A landscape with many valleys, sampled at points; each row gives a point and its height.
A ball rolls from a point to the lowest of its 6 nearest points, and stops where none of them is lower. Distance is the straight distance between rows; heights are no part of it.
k976 h=47: [-27, -43,  -7, -14, -19,   4,  -1, -29, -11]
k289 h=503: [ 1, 13, -1, 26,  9, -6, -6, 13, -7]
k510 h=521: [-19,   6, -18,   5,  -7,  -1, -19, -10,   5]
k874 h=239: [-20, -43, -16,  -8, -17,  20,  -9, -21, -18]
k209 h=308: [-11,   3,  -6,  -9,  -7,  14, -12, -10,   8]
k993 h=338: [ -8,   7,  -3, -12,  -2,  16, -14,  -6,  -2]
k6 h=466: [ 20,  -1,  15,  22,  11, -23,  29,  15,  -4]
k681 h=689: [ 28,   0,  15,   7,   9, -28,  42,   9,   6]
k779 h=532: [ 7, 15,  9,  3, 13,  9, -3, 17, -8]
k293 h=393: [ 27,  21,  19,  -5,  11, -13,  12,  17,  12]
k461 h=496: [ -1,  10,   4, -18,   0,  27, -12,   1,  -8]
k111 h=191: [ 4, 19,  6,  1,  9, -4, -6,  9, 11]
k388 h=524: [16, 19, 23, -8, 10, 11,  3, 17, -3]
k481 h=348: [-20, -19, -19,   0, -11,  22, -19, -14, -17]
k912 h=432: [ 24,  13,  19,   5,  13, -18,  20,  17,   5]
k721 h=339: [-11,   1,  -5, -23,  -5,   7,  -8, -20,  12]
k181 h=479: [ 30,  16,  11,   5,  10, -33,  19,  20,  16]
k198 h=111: [-27, -34,  -9,  -7, -15,  -4,   0, -31,  -3]
k87 h=178: [-23, -47,  -4, -16, -17,  16,  -4, -28, -19]
k117 h=457: [ 19,   8,  19,  14,  14,  -5,  16,  17, -10]
k84 h=268: [ 18,  26,  17, -16,  10,  -3,   2,  15,  13]
k693 h=273: [-25, -17, -17,  -1, -11,  12, -14, -19,  -5]
k897 h=313: [-20,  -9, -13,  -4,  -9,  14, -17, -15,  -4]
k954 h=347: [  1,  18,   1, -22,  -1,   8,  -7,  -3,  15]
k266 h=492: [-15, -16, -13,   1,  -8,  29, -21,  -3, -21]
k678 h=671: [ 34,   3,  30,  -8,  10, -14,  37,  17,   0]
k228 h=386: [-19, -26, -22,  10, -13,  24, -22,  -6, -21]
k973 h=315: [-22, -31, -30,  15, -21,  20, -28,  -8, -18]
k635 h=314: [-30, -15, -30,  12, -13,   0, -21, -22,  -4]
k31 h=413: [ 23,  11,  12,  19,  12, -32,  21,  17,   8]
k878 h=51: [ 16,  10,  15,  21,  14, -18,  14,  19,   2]
k59 h=286: [-27, -12, -25,  10, -14,   5, -20, -16,  -3]
k133 h=514: [ -9,  13, -14,  21,   0,   2, -20,   2,   1]
k749 h=593: [25, 14, 22,  5, 11, -6, 19, 21, -5]
k82 h=184: [ 18,  26,  10, -17,   5,  -2,  -6,  13,  19]
k624 h=366: [ -6,  11,   4, -36,  -9,  15,  -6, -14,  19]
k729 h=367: [ -2,  19,  -5,   7,   5,   1, -12,   6,   8]
k203 h=611: [-10,  -3, -21,  21,  -5,  14, -24,  11, -19]
k805 h=491: [ 23,   3,  13,  14,  14, -22,  31,  18,  -1]
k637 h=581: [-13,   6,  -9,   8,  -3,  13, -18,  -2,  -3]
k941 h=271: [-21, -13,  -8, -20, -11,  16,  -7, -24,   4]
k311 h=98: [-27, -41,   3, -16,  -9,  -3,   2, -33,  -7]
k975 h=868: [ 23, -16,  -2,   8,   3, -28,  57, -11,   8]
k709 h=104: [-22, -47,   5, -20, -13,   2,   8, -29, -14]
k28 h=160: [  9,  27,   1,   4,  10, -10,  -6,  10,  18]
k778 h=574: [  9,   7,   4,  23,  11,  -5,   1,  17, -14]
k131 h=705: [ 23,  -7,   4,  17,   7, -38,  48,   1,   5]
k473 h=468: [-13,   1,  -3,  -6,   0,  27, -16,  -5, -12]
k218 h=559: [ -7,   8,  -3,   6,   4,  16, -14,  10, -14]
k985 h=375: [-14,  13,  -9, -11,  -4,  10, -12,  -8,  13]
k440 h=547: [ 35,  10,  19,  -2,  11, -28,  34,  17,  14]
k930 h=447: [ 1, 21, -7, 18,  5, -7, -9, 13, 11]
k529 h=116: [-24, -50, -19,   0, -19,   6, -10, -21, -19]
k904 h=345: [12, 20,  9,  3, 10,  1, -3, 13,  3]
k665 h=569: [ -7,   4, -15,  22,  -2,   7, -20,   5, -10]
k616 h=426: [  4,  22,  -4,  12,   3, -17, -10,   9,  18]
k264 h=190: [-29, -32, -28,   7, -19,  -3, -16, -22, -10]
k269 h=112: [-16,  -3,   0, -21,  -8,  25, -11, -12,  -4]
k313 h=195: [-17, -16,   5, -32, -14,   5,   3, -34,   5]
k208 h=387: [ 3, 14,  0, 10,  7,  4, -9, 12, -4]
k589 h=272: [ 15,  25,   6, -29,  -1,  11,  -5,   5,  23]
k246 h=579: [ 28,  -2,   8,   9,  11, -41,  39,  13,  15]
k966 h=346: [ 15,  14,   7,  27,  12, -26,  13,  20,   4]
k408 h=504: [ 34,  17,  27, -17,  10,  -8,  19,  21,   8]
k632 h=519: [20, 16, 21,  0, 13, -3, 15, 20,  4]
k14 h=409: [ -3,  17,   2, -17,  -1,  16,  -9,  -1,   5]

Where does a ball stop that starts at each point below?
k408: k28
k133: k28
k289: k28
k266: k976
k293: k28
k14: k269
k681: k878
k637: k269
k635: k976

Two balls start at each pair of points below. Name the first point that both come to, or write none.
k973 and k510: k264
k589 and k208: k28
k218 and k985: k269
k665 and k779: k111
k440 and k975: k878
